Points on a hilly landscape, in no order, each with its height.
A ball rolls from a point to the lowest of its 2 nearest points, and stops where none of them is lower. Distance is the straight distance between rows; heights are no part of it.
kete: [-25   6  -4  21   6   9 -13  26  17  -8 -11 -15  -7  -6   9   7  -2  15
  -1  -4  18 -31   1 -12  21  14 -40   7 -18 -17  13   7   0  26  -3  11
  -1  12 -26  -9  23  13   6  20   2   9  14 -26   7 -13  16  20  13  19
  -9]  height 19.4
tola: [  4   1  26 -35  14   4  -2  21 -20   3  21  23  21  14  -1   6 -10 -15
  16 -17   4 -12  10  16 -34 -15   8 -16  10   8 -28   8  -7  -3 -15  -4
  19   0  42  -7 -22  22   9 -38   4 -16  -1 -14  -3 -12  -1 -15  10 -25
  -6]  height 25.0
sar: [-21  27   7  32  -1  -7 -13 -15   3 -14 -25 -10 -32 -21  12  -6  -4  -6
 -29  12 -15   4 -11  20  24  13  26   2  21   0   8 -17 -37   8   6  19
 -17 -10 -15  14   5  15  24   2   5  10   6   7   4 -11  10   8  13  27
  11]  height 52.3
lub: [-14  -8   6  15 -42  24  29  11  29  21   9   3  14  -5  -2  -8 -12  17
  20 -48  -5   8  -7  -2  -8   0  -3 -21 -32  -6  10  10  -1  14  12  -3
  -3  -3  -2 -20   6  -5  -1  27 -23  -6 -10 -15   1   7   6  10  -3 -14
   1]  height 66.7
lar: [ 22 -17 -27 -32   7  -7  10  -8 -10  16  13  -7  25  29 -15   3  24 -23
  31  18  11  10  13 -19 -17   9 -20  26   0   9  -8   6  39  -8  -2 -11
   8  20  -5  19   4  12  -1 -16 -18 -14  17 -14  -6  20 -15 -29  -5 -14
   0]  height 52.5
Zituv: [ -2  -9  -4 -24  -3 -20  32  31   3   6  11 -14   2  26  13 -13 -18 -14
  17  -8 -18  19   8  -4 -11 -21   2 -10   7 -21  -5  -7   7 -18 -20  -4
  18   8  29 -13  -9 -18  10  -3   1 -12  -6  -9 -11  -1  22 -25  -1 -17
  12]  height 17.9
Minuv: [  1  24 -21  23   3   9 -17  -7  -5   0 -16  -8   7 -24  -8  11   5  28
   8   2   5 -45  -8  -3   1  20 -29  20  -7  19   6   2   6  12  -6   7
 -21  -3 -22  11  -3   9   0  13 -11  21  -1   3  12 -10  -6  10   4  30
  15]  height 36.0
nivu: [  9   3 -14 -12  -6 -16  22 -12  -3  17   5  -3  18   9 -15  -4   5   5
   6   5 -23  28  -9  -9  -9 -10  17   7  10   4  -7  -1  10 -26   4   4
   7   6   5   4 -11  -7  -1  -2 -16  -3 -13  22   0   8  -6 -21 -14   5
  15]  height 16.2
Tano: [ -1  28  -2  13 -12  21  -1  -3   1   3  -4   4  13  -7   8   7 -10  19
  14  -5  -4 -42  -7  17 -17  16  -2  -3 -39  -1  -4  18   7  13  -7  -4
   7  21  -1  -6   8  20  19 -19 -25   7  -4 -14  18  -2  -5   5  14  18
  19]  height 81.0
Zofi: [  9   1  19 -14  14  -2  -3 -26 -12  11  -5   9   2  18  -3 -14  10 -36
   5   9  -5  20  -5  22   5   0  22  -4  36   7   0  -2  -9   1   4   2
  -1 -12   6  17   9  -1  -2 -24   1 -13  -2  10  -7   1  -9   0  -4 -10
  -8]  height 16.1
fomu: [ 12  12  21  -4  26 -19  -1 -14  -2 -10  -2   4  -4   4   0  19  -5  -8
 -19  21 -12 -23   1   5 -13  -4  22 -13  22   6  -3 -15 -17 -14  -2 -16
  12 -28  16   0  -7   1  17 -16  12  -4  16  12  14   2 -12   1  17   5
   4]  height 25.5
budov: [  1   2 -29  -7 -10   6  16  -4  -3  20   4  -4  18   0 -16  -5   4  32
   9   4 -21  29 -11 -11  -4  -5   0  20 -19   7  -4   9  29 -22  -4   1
   8  12   2   1  -8 -14 -19  19 -23   7 -21  17   5  10  -9 -14 -20  14
  25]  height 21.0
luv: [ -8 -13   5 -16  -9 -33 -21 -16  11 -27  13  11 -16   9   3  20  22 -28
  -7  27  -1 -10 -15 -21  11  12  -3 -13   9  10   7 -26  -4 -15   9 -22
 -15 -25 -26   2 -10 -14  11  -6  34  -2  15  -1  -6  14 -17  -4  20   2
 -23]  height 69.2
ses: [ -2  16 -34  17  11   8  -3   9  -2   2  -5 -10  10 -27 -17  21  -4  48
  12   3 -12 -39   9 -18  -5  10 -32  21  -8   4   6   7  21  -5  -2  14
 -12   1 -16  -4  -7  12 -15  41 -12  19  -7  18  24   4 -18  -1 -14  30
  16]  height 31.1
Rov: [ -4 -12  14 -17   2  10  24  48   3   8  23 -11  16   1  13 -22 -24   2
  13 -34 -25  12   8   1 -30 -25   3 -18  -1 -20   5   8  -1  -2 -19   6
   8  -4  38 -24 -15 -17   1   6  -9 -17  -9 -13 -17 -16  31 -12 -12 -36
  -1]  height 10.9
diti: [-10  -4   5  27   5  33  16  22  20  39  -4 -24  -9 -23  -8  -5 -25  27
  13 -33 -10  -7  -3   0   0  -1 -21 -20 -14 -27  21  14   9  30   8   9
  -6  -9   3  -8  34   5   3  45 -26 -13  11   6  21   8  -4  16 -11  -1
   5]  height 52.4
zibev: [ -6 -14 -29   1   2   4  -5 -25 -31 -20 -19  17  14   0 -26 -20  22 -17
  15   2  21  33   0   5   5   6  11  29  30  13 -21  -2 -22   7   2   3
 -34   7 -18  25 -21   9 -27   3   9  16 -23  13 -40 -17  24  13 -11 -21
  -1]  height 39.6
rolo: [ -3 -16 -13  25 -13  20  12 -36 -10  -2 -21   8  20   4 -18 -25   7 -16
  26 -24  11  37  -4  13  20  21  17  13  20  17  -2  -5 -30  17   6   3
 -39  -6 -28  31 -13   9 -15  32  -3   6 -14  20 -29 -10   9  10  -5 -17
  -8]  height 36.1
mola: [-19 -23  -8   3  -3 -14  -7  30   1 -19  -8 -14 -34 -27  -5  33  -3  25
 -21   1  17  -7  11 -20  -4 -29 -10  14  -7 -14 -18  -3  18 -21  32   1
  13   8   5 -26  -5  22   0  17  28   7   9  -6  12   4  -1 -10   2   6
  -7]  height 15.0
Nuno: [-12   7   5  -3 -12 -14 -36 -10 -16 -28  -3  16  -5 -10   4   5  21 -19
 -18   3  19  -3 -16  -3  15   7  -6  15   9  21  -3 -13 -27   3  -1  -4
 -22 -10 -23  10  -6  -5  -9 -17  20  13  -5  -6 -21 -19  19  15   8 -11
 -22]  height 19.9
Sani: [ -2  16 -29  13 -24   7  -4 -20   1  -5 -17 -10  13  -7  -3  -7   9   1
  13   4   3 -11  -8 -10   7  25 -13  23  -6   8   1   2  -4  -1 -15   5
 -30  26 -35  17 -11   6  -2   2 -11  21  -7  -2   0  -9  16   0   2  18
  17]  height 41.1
govid: [-10  -8   4  30 -10   5  -5 -12   0 -12 -11   7  -2 -10  -3 -18  10  -3
   0 -22   7  25  -3  14  32  11  14  -4  14  12   0 -11 -40  21   3  14
 -35 -17 -20  15   4  -5 -19  24  11  13  -8  21 -30 -14  17  23  -2 -10
 -23]  height 32.8
vunip: [-17 -19   7  10 -11   7  -4   8  12  -3   8 -11 -25 -30   5  -1  -3  23
 -45  -3  -1  28  -4 -13  30 -21   8  -2 -14   4  11 -10  -2 -11  18  11
   4 -19  -4 -17   9 -13 -23  31  26   7  -9   6  -3   6   0  14 -20   8
 -18]  height 63.4
terug: [  2 -10 -20  -5   3   5  17 -17 -27  -1 -23   2   5  17 -20 -32   4 -35
  16   6   5  46   2  24   0 -18  26  16  48 -12 -31   7  -2  -6  14  10
  -7  21  11  19 -11  28 -14 -12   5  -1 -18  15 -18  -7  22  -7 -10 -19
  15]  height 33.6
dipuz: [  0 -18   9  13   0  15  -6  -1  20  -8   7   1 -23 -27  -1  16  -8  25
 -35  -4  14   6  -3  -3   5 -10   2  -6 -26   6   0  -4   5   0  37  -6
   5 -17   5 -21  12   0 -11  24  14   1   5   7  16  21 -26  16  -4   5
  -6]  height 61.2
feg: [ 17  16  -7   3  18  30  -8 -42 -23   8 -24   4  20  24  -7 -32  15 -36
  11  29  32  11  13  31   5  24   0  16  25   6   4  15   0  25 -14  -6
 -29  10 -19  50  19  20   0 -27 -10   3  -2  -6  -6 -14   3  17  -2   3
   8]  height 27.2
Vesa: [ -2  -3   7 -33  10 -28 -22  13  -7 -12   6   5 -16   4   5  14   7 -16
 -23  40   5 -11   1  -7 -15 -13 -11  -8 -15  -1  -8 -14  23 -18   1 -29
  12   1  16  -2  -3  -7   7 -45  28  -2   3 -11  20  -2  -7 -16  20  -2
 -14]  height 73.0
musub: [ 12   1   8 -30  21  -2  22  10   2  16  24  -3  19  35  15 -18  -2 -12
   6   2 -17  12   3  -2  -4  -2   6  -7   4 -11   6  -2  -2  -9 -34  -4
  18  -3  13  15   5 -24   9  -6 -11 -14  -6   4 -13   2   3 -23 -12 -12
  -2]  height 23.9
sibop: [-27  -5  12  -6 -20 -17 -34  -6 -12 -38  -6  20 -15   9   8 -23  12 -28
 -15 -10  24  25 -10  22  20  -9   2   6  11  -5 -12 -13 -27   6  -7   2
 -23   4 -15   5   0  -8  -7 -28  35   9 -20  -9 -21 -28  35  14   7 -11
 -28]  height 14.1
Raro: [  0   2  -3   6 -16  -7 -36 -22  -3 -12   2  16  11 -11 -17  11  34  -7
   8   0  24  -9 -13  -5  11  17 -14  17  -6  42   1  -9  -4   6   6  -7
 -28  -1 -40  11  -4  -4 -23  -3  11  19   6  -5  -6   2 -12  14   3   3
 -17]  height 25.2
dini: [ -9   5  -8  10 -17  13  20   5  17   5   0 -15  17  16  17 -18  -4 -12
  22 -22  -2  -8  10 -11  -5  12  -6  -1 -11 -24   6   5  -6   2  -9   8
  -2  25  -6 -10   3  10  14  11 -20  -4   1 -21 -10   2  36  -2  13   4
  15]  height 61.7
zum: [  0  -8 -34 -17  -3 -34  11   2  -5 -11   6 -14  -3  21   1   5  17 -13
  19  34 -16 -13  16 -43 -19  12 -19  21   9 -20  -4 -16  27 -34  -9 -16
  11  19   0   7 -21   8  19  -2 -15  -7  13   8  13   9  25 -26  12   9
  20]  height 35.0
kogi: [ -7  12  -2 -22 -22 -12  13  15 -10 -11  12   6  19  10  12  -6  -8   0
  16 -15 -13 -18  -2  -7 -30  -8   8  -1 -15   5 -19  10   4 -12 -14  -8
  16  34  23 -20 -36  15  20 -35 -19  -7 -13 -15  -7 -10  15 -15  18  -3
  17]  height 28.1
tek: [-15 -12  -3  14 -36   3  21  -8  19   3   3  -2   2   6   0   0  -5   8
  18 -25  -9  11  -7  -5  -7   1   8 -18 -13 -10   2  -9  -7   0  12  -2
  -2  -1 -17 -19 -10   0  14  20  -3  -6   4  -8  -3  14  14  -6   1  -5
   8]  height 64.6
Sirok: [ -1 -12 -38  -5   1 -27   9   2   6 -10 -10 -24  -7  18   2 -12   7 -26
  21  10   3   5  18 -30   6   5 -15  22  20 -33  -7  -6   1 -13   0   4
   1  13  -7   3 -17  18  11  17   4  -3   8  -1  -9   2  33 -13  11   9
  16]  height 29.4
Fuf: [-19 -12   4  16 -18   9  23  31  17   5  10 -18  -2  10  11  -9  -8  -8
  34 -28   1 -17  19 -16  -9   5 -15 -18 -15 -43   2   9   6  16  -4   8
  18  27   8 -24  19  22  19  20 -16  -6  11 -31  -4  -2  33   3   9  -8
  17]  height 58.9
mus: [-15 -16 -13   5   2 -25   0  20  10  -6  -9 -17 -38 -13  -5   8  -4  -1
  -7  10   0  12   8 -10   9 -16 -14  11  12 -27 -12 -10  15 -10  21   9
  13   8  -2 -10   8   6   6   6  17  -5   1 -10   7  -2  12  -9  -1   6
   2]  height 20.7
lemuk: [ 18 -18 -11  -6  -5 -11  -2  -6  28   9  16   2   1   3 -10  17  12   4
  15   9   7   5  -3 -23   6   5 -16  -6 -22   6   3  -8  22   0  12 -14
   9  -5 -21   2  16 -14  -3  16  -8  -4  14  -5  14  32 -30  -9  -6  -4
 -15]  height 57.2
lopam: [ 24  -8  12  12  34   3 -20  -9  -6  11   0  10 -10 -21 -13  19   7   0
 -10   5  15 -17   5   4  14  -1 -12   1  18  22   7   4   3  16  19   9
   2 -17   2   8   8   2 -18   7  12  -4  23   6  11   9 -42  17  -2   0
 -15]  height 44.6
ture: [ -2  -5   2  33  35  17   7   6   7  30  -6 -12 -22 -28  -9   0 -23  20
  -1 -11  -1  -2   2  17  11   4 -13 -10   8 -12  12  14   8  20  21  17
  -3 -14   0   6  32  12  -1  39   0 -17  10  17  17  14 -39  17 -17   2
  -2]  height 49.7
nira: [  3 -13   0  14 -11   5   3 -14  31   2   3   1 -10 -13  -1  17  -7  26
 -11   2   1   1  -7 -15  11   9  -4  -8 -26  -1   8  -5   8  -5  22 -12
  10 -23 -11  -7   7 -10  -3  37   0   0   9   8  23  35 -33   6  -3  11
  -2]  height 59.4
Tizo: [ 23 -14   5  -7  22  -3 -18  -5 -19   5   7  20  -4 -15 -27  29   6   3
  -5  22  14 -10   9  -8  -8  -8  -7  14   6  29  -4   6  21  -7  25  -2
  13  -7  12   6  -1   4 -21  -3  15   2  13   9  14  17 -54   3  -5  -6
  -7]  height 47.1
buvi: [-18 -17 -35  16  -3 -28   6   1   0 -11 -13 -17 -10  -8  -9  14   7 -11
  32  -2  14 -13  15 -29   1  13 -18  17  34  -8  -2 -18  -3 -10  20   8
 -13   5 -24  -8 -22  28   8  36   8   8  32   3  -2   6   7  -2  16   4
   9]  height 23.6
vosav: [ 16  -6   9  34  38  20 -15 -10  -5  15  -6   5 -20 -33   2   7 -13  20
 -27   3  12 -11   7  21  19   9  -1  -9   1  17  13  10   9  19  31  13
   6 -27  13   0  29   6 -14  25   9 -10  15  21  23  19 -50  24 -20   8
 -10]  height 47.3
Ridu: [-23  14  13  -5 -23 -16 -19 -12 -13 -28 -11  15 -11   5  13 -28  -5 -27
 -18   1  -3  18 -16  27   8 -15  20 -10   4  -1 -10 -17 -20  -7  -9  -3
 -16   8   0   0  -7   4   8 -35  23   7 -29   6 -18 -21  34  -2   8   0
  -7]  height 20.0
pimug: [ 14  18  17  -5  38 -15  -7  -4   4   1  -2  -3 -23   4  20  17  -9 -16
 -28  39 -11 -22   2   6  -1  11   7 -17  24 -11  11  -7  -3  -7  -9  -1
  17 -11   3  15  18  -7  25 -15   7 -16  23  -5  18  -1  -6  -7  13  19
   7]  height 30.9
zoli: [ -2  -1  -2  25 -16   6  -3   2  -3  -3 -10   2   8  -9   0 -15   2   4
   2 -23  10  19  -4  12  20  -1   1   4   0   2   1   2 -16  25   2  21
 -13   1 -15   4  11   2 -17   7   6  20 -16   4 -15 -10  10  21  -3   2
  -5]  height 29.6
miber: [ 11   0   5 -12  -1  -9   2 -15 -14   7   8  12  10  16 -13  -2   2  -4
   1   8 -12  32  -6  12  -4 -18  25   1  15  12 -10  -6   5 -14   1  -3
   8   2  11   3   0  -2  -5 -18   6  -2 -15  14  -6   7 -10  -5 -12 -10
  -4]  height 11.4
tinu: [-10   9  14   0   3   2  16  25  25   0   6 -16 -18  -2  26 -18 -32  19
 -27  -5 -24  10   3  -5  17 -15  18 -21  -5 -25  20   5 -12  -6 -20   6
   8  -9  12 -16  11 -26  11   4   4  -3 -12   5   1  -3  17  -6  -2   1
   3]  height 37.2
puf: [  8  12  20 -22   9   5   9  18 -21   8   7   1  26  21  15  -7  -7 -25
  34 -19   1 -22  18  13 -28  -1  11  -9  22   7 -12  15 -11   5 -13   5
  12   7  37  -8 -22  33  11 -20 -11 -13   8 -12 -12 -20  24  -4  15 -18
   2]  height 30.2
ruf: [  5  -1  -7 -22  -4 -38 -23  -7 -10 -17  -2   2 -13   4  -8  14  25 -31
  -6  38   7  -7  -5 -11  -3  -6  -9   2  10   0  -3 -16  10 -21   8 -21
   1   1   1   3  -3  -3   5 -33  22  -1   6  -8  10   3  -5 -16  18  -2
  -5]  height 71.4
ref: [ 12   5  23 -27  24   7   9  12 -22   9  13  21  15  10   2  17 -13   1
  -5   0   3 -11   8  15 -38 -19  22 -14   4  12 -17  12   4  -8  -2 -12
  22  -7  45 -10 -20   8 -10 -29   7  -8  10   8   6   3 -17 -13   5 -21
  -3]  height 20.1
kip: [-16  20 -10  -5 -25  -9   2   6   1 -14 -10  -4   2   1  15  -7  -1   3
   9   6 -12 -25  -9  -7 -12   5   4   5 -16 -16  -1  11  13 -18 -16   1
   1  36  11 -15 -22   8  31 -33 -15   7 -20 -13   0  -8  25 -13  20  19
  29]  height 35.7
fudom: [-15  21  21  -7  -7  -1   0  21  10 -13  -4   1 -16   6  34 -16 -28  -1
 -22  -1 -18  -3  -5  21  18  -8  29 -21 -16 -10  15   3 -10   5 -29   4
   4   5   7  -9   4 -18  21 -31   0   4 -23  -7 -14 -22  26   1   7   3
   2]  height 31.5
kivi: [ 18   5  22 -13  20 -15  -6  -5  17   5   7  -3 -14  22  20  -6  -5 -21
 -34  37 -15   5   1   3  17  11   9 -34   6  -9  21 -15  -7  -3 -30  -6
  11 -14  -9  12  29 -29  13 -14   7 -19  -2   3   9   7  -1  -3   1  14
  -8]  height 35.9
Tepe: [ 24   6   6 -27  10   0  12  -3  13  30  24   2  21  30   9 -15  -1   0
  -5   8 -20  26 -13   1  12   7   1  -8 -27   5   9   1  10  -2 -39  -8
  19   1   8  21  11 -37  -6 -15 -27 -11  -9   2 -10  12 -12 -19 -23   1
   0]  height 28.4
Luza: [-27 -15   5   2 -38   4   8  18  23  -5   2   5 -12 -17   5   8 -10  20
 -31 -28  -6  21 -16  -2  14 -20  10 -12 -30 -15  10 -13  -7 -13  11   3
   3   4  -4 -30   0 -16 -14  15  14   3 -18  -6  -8  -2  13   7  -7   2
 -13]  height 65.6
Kitog: [ -6  -2 -12  10  -5 -15  -2   6 -21 -10 -18  -4 -17  -4 -19 -14   7 -14
   1  -5   3  36   6  13  11 -25   7  11  33 -11 -26  -2 -12  -1   8  26
 -12  10   4   3 -10  11 -14 -11  18   6 -19  10 -14 -19  28   1  -5 -10
  12]  height 29.3
semu: [ -4   8  15 -18 -16  19  23   1 -21   4  12   4  38  33  22 -30  -3 -19
  35 -41 -16  -5  12  14 -19  18  26  -6  14   5  -6  15 -11  -2 -23   8
  -6  14  21   0 -36  25  21 -17 -37 -22  -9  -3 -29 -16  37   1   4 -16
   5]  height 35.8
lof: [ 25   8  13   3   9  28  14 -22 -12  41  -1   4  23   7 -21  -6   3  28
  13  -6 -14  15  -7  24   2   3  21  -3   0  29   5   8   2  11  -5   5
   5 -20  17  19   7  -5 -15  11 -31  -8  -6  27   2  12 -27   5 -34  -1
   3]  height 43.5
vuse: [-29 -19   7  12 -45  19  11  33  22   3   8  -1   4 -16   1  -9  -5  21
   1 -49  -1  23 -11   0   6 -17  -6 -14 -33  -5  10   4  -7   6  13   2
 -10  -5  -8 -29   1 -20 -21  30   5   2 -10 -14 -12 -10  22   9  -8 -17
 -16]  height 67.5
tulog: [-19  32   0  23 -10  -4   0 -11  -3 -10 -30 -10 -14  -1  22  -9 -11  -5
 -10  14 -16  -7 -11  16  19  17  18   4  10 -23  13   6 -21   4 -14  10
  -9  17 -10   7  10   3  34 -14 -17   6  -1  -9  13 -16  28  -3  19  35
  28]  height 47.9
belob: [  3   2  33   6  13   4   0 -17 -12 -17   3  10 -15  -2  10  14 -22   5
 -40   8 -13  -7   7  11 -21 -23  39 -22  -3  12 -11 -12 -10 -17  20 -15
   8 -26  29 -17 -13  -8  13  -7  25  -7  -2  24  11   6 -27  -1   7   3
   1]  height 19.5
pabok: [ 11 -14 -13 -17  13  -3  -2 -28 -40  -9 -18  12   8  15 -32 -22  23 -26
   5  21  19  50  -4  13   6   0  17  24  40   4 -24  10  -5   5   5   2
  -9  19   4  34  -9   8 -36 -33   3   6 -19  13 -23  -7  17  14 -19 -21
  -4]  height 37.4
fita: [ -1  12  -1  39  24  -5 -23 -21  -6  -5 -16  -6 -27 -31   7 -14   6  -2
 -27  23   1  11  -9  21  42  19   2   8  32   6  18 -12 -20  17  17  27
 -20 -17 -14  32  21   9   2  15   7   7   3  -2   4  -7 -14  24  -3  20
  -8]  height 55.6
voki: [ 20   9  -5  -4   6  11  -8 -37 -22  13  -5   5  12   2 -15  15  21 -17
  22  17  15 -15  -5  13  -6  24 -11  11  15  20   5  11   9   2   2  -3
  -7  -1 -16  24   6  13  10 -18 -16  -1  24 -11  14   4 -33   4   1   3
   4]  height 33.0
gadi: [ -1 -15   6   0  -3 -21  -8 -11  19 -19  17  13 -13  -1   1  26  17  -1
  -3  -1  11  -4  -5 -32   5   1   7 -10  -2  10   4 -23 -15 -11  22 -12
  -2 -34 -16  -9 -16 -16   1  35  31  -2  10   5 -13  15 -17  -3  13  -6
 -21]  height 67.3
zizo: [-15  -3 -10 -20 -25 -17   6  20  -4 -12  17   9  17   5  -1   8  -1   6
  24 -28  -2 -14   8 -16 -28  -9  -4   3 -14   1 -16   0   4 -12  -5  -4
   3  16   8 -27 -30  13   2  -6   1  -5  -5 -10  -7  -9  22 -11   8 -13
  -4]  height 21.5
Lapa: [ -3  -5 -14   2   1 -20  -4  23  -9  -6 -10  -9 -22  -7  -8  -6   2   0
 -10  -3   4  28  12  -1  15 -35  -5  15  20 -17 -18  -3  -4 -17  14  12
   9   9  12  -3   1  -4 -11   4  18   4 -12  -5 -11  -9  18  -3  -5  -5
  -5]  height 25.3
Faki: [  9  -7  10   0   5  17  25  12   0  27  10  -9  13   1 -12  -8 -10  14
  17 -28 -19  10   2   5 -15 -14  18  -8  17   4  14  -1 -17  -2  -1   8
  -3 -22  23  -7 -13 -16  -6  26 -16 -16  -5  25 -13  -1   8   0 -22 -20
   3]  height 20.9
miva: [-13  16  20 -17 -21 -12 -16   3  -4 -18   5  16  -5   5  23 -12  -3 -10
 -24   5  -5   1 -14  16   3 -10  19 -13 -17   1  -1  -4 -10  -6 -18 -17
   0  10   6 -11  -1 -16  15 -43   8   2 -29  -8 -10 -15  21  -5   7   2
  -1]  height 25.9
manub: [ 17   9  21  -1  15   9 -19 -31 -20   3 -18  18   5  19   4 -18  15 -49
  -1  21  17   7  -5  37   9  18   4  -3  33  12   7  13 -18  17  -8   0
  -8  -7  -9  37  19   8   6 -35 -10  -4  14  -8   0  -9  -7  14  10  -5
  -6]  height 21.4
dugi: [ 29   8  20  -2  34  19  -4 -14 -21  27   4   9   9   5 -14   5  -3  12
 -10  12  -1  -1   2  25  -9  -3  14   0   3  26  -1  16   8  11  -4   6
  22  -9  22  16  10  -2 -13 -17 -13 -11  -4  20  10   8 -41  12 -21  -5
  -5]  height 40.7
Fil: [  6 -26 -14 -29 -18 -11   8 -10  12  16  18   1  19  24 -14  -4  17 -13
  32   1   2  21  -1  -7  -8   2 -12   1 -20  -1 -12  -6  30  -7  -1 -17
  17  14 -13  -4  10  -1   3  -5 -11 -10   4 -17   0  19 -16 -21  -5 -10
  -1]  height 54.9
gevas: [-27  27  -6  14 -33   1   0   1  14 -11 -24  -1 -11  -6  22 -18  -9   6
 -12  22 -12 -12 -21   4  11   5   8  -4 -20 -23   7   9   6  -6 -14   4
  -9  40   0  -9   8   4  23 -31 -20   7 -24 -15  14 -13  23  -2  22  37
  35]  height 42.3
leta: [-11   8   6  23  -6  10 -12  15  20   4  -6 -11  -5 -18   9  -5   0  23
  -8 -11   9  -6  -5   5  25  13 -26  -4 -31 -11  14   8   3  24  -3  21
  -7   6 -18  -4  30   1  -8  17  -2  11  -9 -13   2  -6   7  18  -6  13
  -6]  height 24.7
sok: [ 15  -1  -2 -18 -13   3   8  11  33  10  19   5  16  12  12  -8   5  21
  -8  -2 -21   6 -25 -13  10   9  -7  -1 -48  10  16   1  19   0 -27 -11
  11   3  -2  -2   6 -48 -17   6 -22   6 -15  -1   1  14  -8 -10 -21   6
  -4]  height 32.9
fulus: [ 20  11  -4  -5   7   1 -23 -30  -7  -1   0  11  16   2 -15  10  24  -4
  18  16  14 -22 -11   2  -1  20 -14  16   8  38   3   1   0   9  -9 -11
 -25 -12 -24  28  -2 -10 -11 -14  -6   5  15 -11   5   5 -18   6   1   9
  -9]  height 29.2
ridev: [-16  -6  -5  11   8 -16 -15  20  13 -13  -6 -21 -14  -9   1  27   8  -9
   2   0  25 -36  14 -23  16  11 -32  13   4 -11   1 -12  -5  16   4   1
   0  -1 -25  -8   3  22  15  12  17   8  38 -25  -1 -14  11  12  19   2
 -12]  height 12.2
dab: [-12 -15  -8  -8 -10 -15  -1   7   5 -30   7   1 -18 -17 -11  45   5  24
 -18   9  -4 -12  10 -33 -16 -23  -2   2 -21   0 -10 -14  18 -31  27 -18
   8 -10  11 -28 -36  -5 -13  18  24  15   6  16  11  14 -10 -14   7  -4
  -6]  height 8.0
Deda: [-14  -9  -3  20  -3  30  27  23  19  17   8 -10  -4  -6   2  -7 -23  29
  12 -25 -14 -25   6 -10 -10   3 -23 -12 -24 -35  21  15   9  25  -6   8
  13  20   4 -24  14  11  15  34 -30 -10  12 -16  19   9  11  10  -2   6
  20]  height 55.3
bibuz: [ 18   7  21   7  29  16  13   0   1  13  14  -4   0  -7  -3  12 -17  19
  -8 -11 -16  -4  12 -14 -15  -7  22 -11  20   2  12   0 -23  -2  -3   3
   2 -47  23  -6  -6 -19  -7  32  -7   0  14  34  -6   5  -7   6 -15  -6
   2]  height 25.1
nov: [-10  11 -26  39  -1  20 -14 -24 -18  -7 -31 -12   8 -13  -5 -24   7  -6
  13   8  23  -2   5  12  10  24 -16  20   9   3  -8   0  -9  27  -6  11
 -29  19 -36  25   6  25   8   5  -1  28   0  -4   1 -13   6  17  11  19
  17]  height 37.1
gakav: [ 16  -8  24 -16  16  10  11   6 -12 -13  11  14  -5   1   4  26 -26  14
 -28   1   0  -6   8  -2 -28 -35  27 -10   0  15 -16  -7  -6 -20  17 -11
  17 -16  39 -24 -28  -6  -9  -5  21   1   1  19   9   3 -24  -4   4 -19
  -7]  height 13.9
pureb: [ 17  13  18 -17  22  -3  -5  19   1  -7   5   6  -7   9  19  15 -12   1
 -30  24   0 -33   8   2 -28  -1  -3  -5 -20  -5   0   8  18  -1 -10 -28
  27  13  28  -3   7   0  18 -47   4  -4  14 -12  28   1 -22 -22   9   3
   2]  height 75.7
Nibe: [-14 -19   8  -8 -22 -10 -13  -6  18 -25  21  21 -11 -14  -5  27  13   3
 -10 -18  20  -1 -11 -20   2  -7  -8  -6 -25  19  -7 -14  -4 -10  26 -19
  -5 -20 -20 -22 -12 -18 -12  22  30   7   3  -7 -11  15 -20   4   1 -12
 -29]  height 65.7
Sofu: [ 16  19 -13  18  15  31 -10 -37 -21  16 -19 -17  12   1  -4 -26   8 -10
  13  18  14   4   6  27  12  31 -13   9   8   4  -3  13   4  25 -15   8
 -26  14 -24  37  22  18   6  -8 -22  11  -3  -1   6  -8  -6   8  -4  18
  21]  height 32.1
buf: [ -1  11 -44  12  -8  11  17  -8  -2  17 -10 -16  18 -12 -15 -13   0  39
  26  -3 -22  -1  -1 -15   5  18 -20  18  -6  -4  10  12  27  -4 -17  17
  -8   6 -19   3  -3  -1 -12  43 -32  19 -15  21  12   3  -7  -4 -18  34
  27]  height 26.2
zab: [ 16  27  20   3   7  14  -7   0   7  -4   0   3   5   1  22   4 -10   4
  -9   8   5 -37   5  20 -14   9  -1 -14 -19  -3  -2  21  10  13  -8 -10
  22  22  17   4  23   7  21 -37 -15  -3   7 -23  23   1 -11  -3  16   8
  17]  height 78.5
kegu: [  8 -21  10  -1   0  13 -15  16   4  -1  20  15  -2 -14  -6  21  -3  18
 -20 -27  13   5   7  -1  -9 -18  -3  -5 -28  16  -3  -1   5   2  28  -7
  10 -24   6 -26   3 -20 -29  12  26   2   4  -6  -8  12 -19  10 -10 -27
 -33]  height 63.5
Mar: [ -2 -11 -10 -12 -15  -9  14  12   7 -16   9  10   7   0  -3  31  -6  23
   3 -17   5 -19   3 -20 -33 -14   0  -1 -14  11 -11  -5   3 -14  20 -13
  11   0   6 -29 -35   1  -6  17   4  -2   3   0  -4   4   0 -11   6 -10
  -8]  height 15.2
nodo: [ -2   5 -17  22  13 -21  -6  -1   6 -14 -15 -13 -20  -9   5  18   2  -9
  15   4  14 -29   6 -15   8  11 -18   7  29 -12   1 -12 -13  13  10   5
  -9  -4 -16   8   1  15  15  17  10   7  27  -8   5  -4   5   5  21  12
  -2]  height 18.1
Vodi: [  1 -11   3  -3  16   9  15  40  -2  22   9 -14   5   0  -7 -12 -14  -3
  17 -28 -10  12  14  -9 -16 -21  -3  -2  27 -21   4   4 -17   6  -3  13
  -3 -18  24  -8   6 -10  -4  22   3 -12   4  14 -21 -20  33  -1 -17 -36
  -1]  height 16.7
Botu: [ 29   9  16 -26  24  18  -4 -18 -31  31   6  17  30  23 -15  10  18  -7
  15  15   6  -5   0  22 -22   9  -1   9   5  33  -2  20  16   3 -16  -7
  10   5  13  19   1   7  -4 -33 -24 -13   9   2  10  11 -38  -3  -6  -4
  -7]  height 37.3
Gupaf: [ 22 -21  -4 -16  23 -12   3   3 -13  13   6  -2   6   2 -27  19  11 -12
  18  22  15   1  12 -10 -21  -5 -11  20  16   9 -11  10  32  -2  16  -4
  20   5  10   6   9  12 -13 -12   4  -6  19  -5  20  23 -41 -16   0  -9
   1]  height 49.6
tete: [ -8   5  -5   3 -18   7  -3  13  44   5   5  -3   7   0  11  -6   1  24
 -13 -15 -12  -2 -14 -12  29  10 -15  -7 -41  -4  26   8   2   7 -19  -1
  -2  -2 -19 -10   9 -36 -18  12 -15  10 -12  -5   1   7   7   9 -18  14
 -12]  height 30.1
mabub: [  5   4  18 -20  16 -11  -2  23  20   4   9  -5 -12   8  31   1 -19   2
 -47  20 -13   5   5 -10  15  -5   1 -16 -14 -21  16  -5   2  -6 -28  -5
  21 -16  13  -4  24 -39  -1 -14  12 -10   6   7  -2  -3   1 -11  -7   4
 -11]  height 39.8

Where does a ball stop that starts at each point below?
zab -> lopam
gadi -> lopam
Sofu -> miber
dugi -> sibop
lemuk -> lopam
lub -> lopam
Sani -> miber
kivi -> gakav
tinu -> sibop

Call two points neighbours if one is among the 2 nearest of the other. Go from one point of each pair to the other, from neighbour to neighbour, staying as low as possible. Name the highest point that can't be avoided.
dab / gakav -> semu
sibop / ridev -> mabub
ridev / Rov -> sok
